A landscape with many valleys, sampled at points; each row gives a point and its height.
From any point a ball takes the steepest step (drop divided by distance) to one of its 3 nearest points. It stops when none of these is lower. Distance is the straight distance between rows; heights are no part of it.
j_149: |  12 | -23 |  -9 |  -2 | -12 |   2 | -68 |  11 |  29 |  (h 4.78)
j_115: |  30 | -15 | -26 |  10 |  47 |  14 |   8 | -61 |  -7 |  (h 2.20)
j_839: |  32 |   1 | -12 |  -5 |  72 |  19 |  -4 | -53 |   3 |  (h 2.60)
j_580: | -33 |  23 |  -4 | -15 |  -4 | -19 |  36 |  -4 | -37 |  (h 2.36)
j_576: | -15 |   3 |   3 |   1 | -51 |  -2 | -31 |  37 |  21 |  (h 5.21)
j_444: |  -5 |  19 |   7 | -19 |  36 |   5 | -12 | -27 | -25 |  (h 3.67)
j_737: |   0 | -16 | -22 |   9 | -14 | -13 | -63 |  19 |  34 |  (h 4.87)
j_226: | -16 |  -9 | -34 |  11 |  62 |  -7 | -72 |  28 |  53 |  (h 6.90)
j_218: | -15 |  -7 | -22 |  15 | -23 | -15 | -48 |  24 |  37 |  (h 4.93)
j_493: |  21 |   5 |  26 | -28 |  23 |  21 | -50 |  -9 | -15 |  (h 3.94)
j_714: |   5 |  -1 |  63 |  53 | -66 | -20 |  48 |  82 |  -1 |  (h 3.91)
j_167: | -44 |  16 | -26 |  25 | -12 | -28 | -20 |  52 |  42 |  (h 5.46)
j_270: | -17 |   1 | -26 | -12 | -25 | -22 |  63 |  -9 | -34 |  (h 2.92)
j_563: |  50 |  -6 |  22 | -35 |  56 |  63 | -53 |  -6 |  29 |  (h 5.41)
j_589: | -24 |   5 |   5 |  27 | -55 | -17 |  14 |  56 |  22 |  (h 1.55)
j_982: | -35 |   9 | -20 |  29 | -29 | -31 |  -4 |  53 |  43 |  (h 5.06)
j_555: |  49 | -35 |  -9 | -11 |  29 |  37 | -74 |   5 |  42 |  (h 4.40)
j_208: |  31 |  -1 |  -9 |  -6 |  91 |  59 |  21 | -46 |  37 |  (h 3.71)
j_983: | -38 |  19 | -28 |  29 |  40 | -26 | -56 |  43 |  42 |  (h 5.98)
j_231: | -35 |   9 |  11 |   6 | -17 | -34 |  82 |  29 | -42 |  (h 2.56)
j_136: | -38 |  24 |  52 | -11 | -26 | -14 |  48 |  42 | -43 |  (h 1.59)
j_101: |  -2 |  -8 | -32 |   1 |  -9 | -19 |  32 | -47 | -33 |  (h 2.74)
j_887: |  16 |  -7 | -36 |   3 |  -1 | -10 |  20 | -66 | -19 |  (h 2.25)
j_289: | -28 |  21 |  55 | -12 | -38 |  -3 |  27 |  46 | -23 |  (h 1.18)
j_865: |  -7 |  -5 | -33 |  -3 | -24 | -17 |  44 | -42 | -26 |  (h 3.10)
j_907: |  51 | -28 | -24 |  14 |  66 |  54 |  22 | -70 |  36 |  (h 3.23)
j_8: |  13 |   8 |  -1 | -16 |  57 |  13 | -17 | -40 | -15 |  (h 3.07)
j_666: |  -9 |   6 |  29 |  62 | -58 | -20 |  47 |  88 |  18 |  (h 4.69)
j_607: |  40 | -18 |  15 | -21 |  20 |  35 | -69 |  -8 |  18 |  (h 4.19)
j_122: | -43 |  23 |  18 | -13 |  -4 | -25 |  65 |  15 | -49 |  (h 2.03)
j_388: | -20 |  18 |  71 |   8 | -55 | -11 |  40 |  65 | -18 |  (h 1.95)
j_393: | -13 |   9 | -22 | -12 |  17 | -14 |  16 | -34 | -31 |  (h 2.31)
j_888: | -13 | -15 | -25 |   2 | -48 | -25 |  77 | -22 | -41 |  (h 3.88)
j_341: | -10 |   1 |  52 |  24 | -63 |  -8 |  28 |  70 |   7 |  (h 3.14)
j_942: |   3 |   4 | -29 |  -4 |  31 |  -2 |   7 | -53 | -19 |  (h 1.54)
j_501: |  16 |   1 |  24 | -24 |  -5 |  15 | -59 |  -2 |  -4 |  (h 3.93)
j_997: | -21 |  13 |   6 |  58 | -43 | -31 |  32 |  83 |  38 |  (h 6.50)
j_24: |  -1 |  15 |  26 | -29 |   3 |   6 | -37 | -11 | -18 |  (h 3.34)
j_866: | -27 |  21 |  36 | -28 | -18 |   4 |  -7 |   8 | -29 |  (h 2.07)
j_920: | -14 |   5 |  18 | -12 | -45 |  -1 | -25 |  29 |   7 |  (h 5.40)
j_249: |  27 |  10 |  17 | -29 |  68 |  42 | -31 | -33 |   1 |  (h 3.57)
j_652: | -33 |  28 |  36 | -21 | -19 |  -8 |  18 |  26 | -36 |  (h 1.58)
j_957: | -30 |   7 | -20 |  15 |  52 | -19 | -71 |  40 |  45 |  (h 6.54)
j_886: |   9 | -18 |  -1 |   0 | -69 | -19 |  81 | -16 | -40 |  (h 1.61)
j_857: | -18 |  21 |   1 | -21 |  28 |  -7 |  -8 | -22 | -28 |  (h 3.35)
j_318: |  22 | -14 | -22 |   6 | -37 |  -1 |  33 | -66 | -23 |  (h 3.03)
j_511: |  46 | -22 | -12 |  15 |  -9 |  18 |  13 | -77 | -13 |  (h 3.70)
j_137: |  31 | -27 | -19 |   2 |   7 |  11 | -67 |  12 |  46 |  (h 4.64)
j_794: |   8 | -35 | -32 |   7 |  42 |   4 | -68 |  18 |  45 |  (h 5.38)
j_6: |  -2 | -11 | -22 |  -4 | -59 | -24 |  60 | -31 | -30 |  (h 4.03)
j_12: |  42 |   3 |  18 | -36 |  89 |  70 | -23 | -20 |  24 |  (h 4.61)
j_892: |  18 | -11 | -16 |  -7 | -64 | -10 |  49 | -49 | -39 |  (h 2.11)
j_329: |  34 | -14 | -18 |   2 |  68 |  32 |  11 | -59 |  18 |  (h 2.62)

Call two points neighbours if one is among the 3 nearest of the other. Go from one point of each pair to the other, from neighbour to neighbour, staying as low as possible. Name the highest point that can't be avoided.
j_589 / j_270 => j_341
j_289 / j_886 => j_318
j_289 / j_942 => j_580

Where does a ball stop that starts at each point below?
j_318 => j_886
j_983 => j_589
j_122 => j_289
j_666 => j_289
j_865 => j_942
j_563 => j_942
j_231 => j_289
j_714 => j_289
j_208 => j_942
j_907 => j_942

Write out the way that a ball takes from each point below.
j_511 => j_887 > j_942
j_857 => j_393 > j_942
j_8 => j_839 > j_115 > j_942
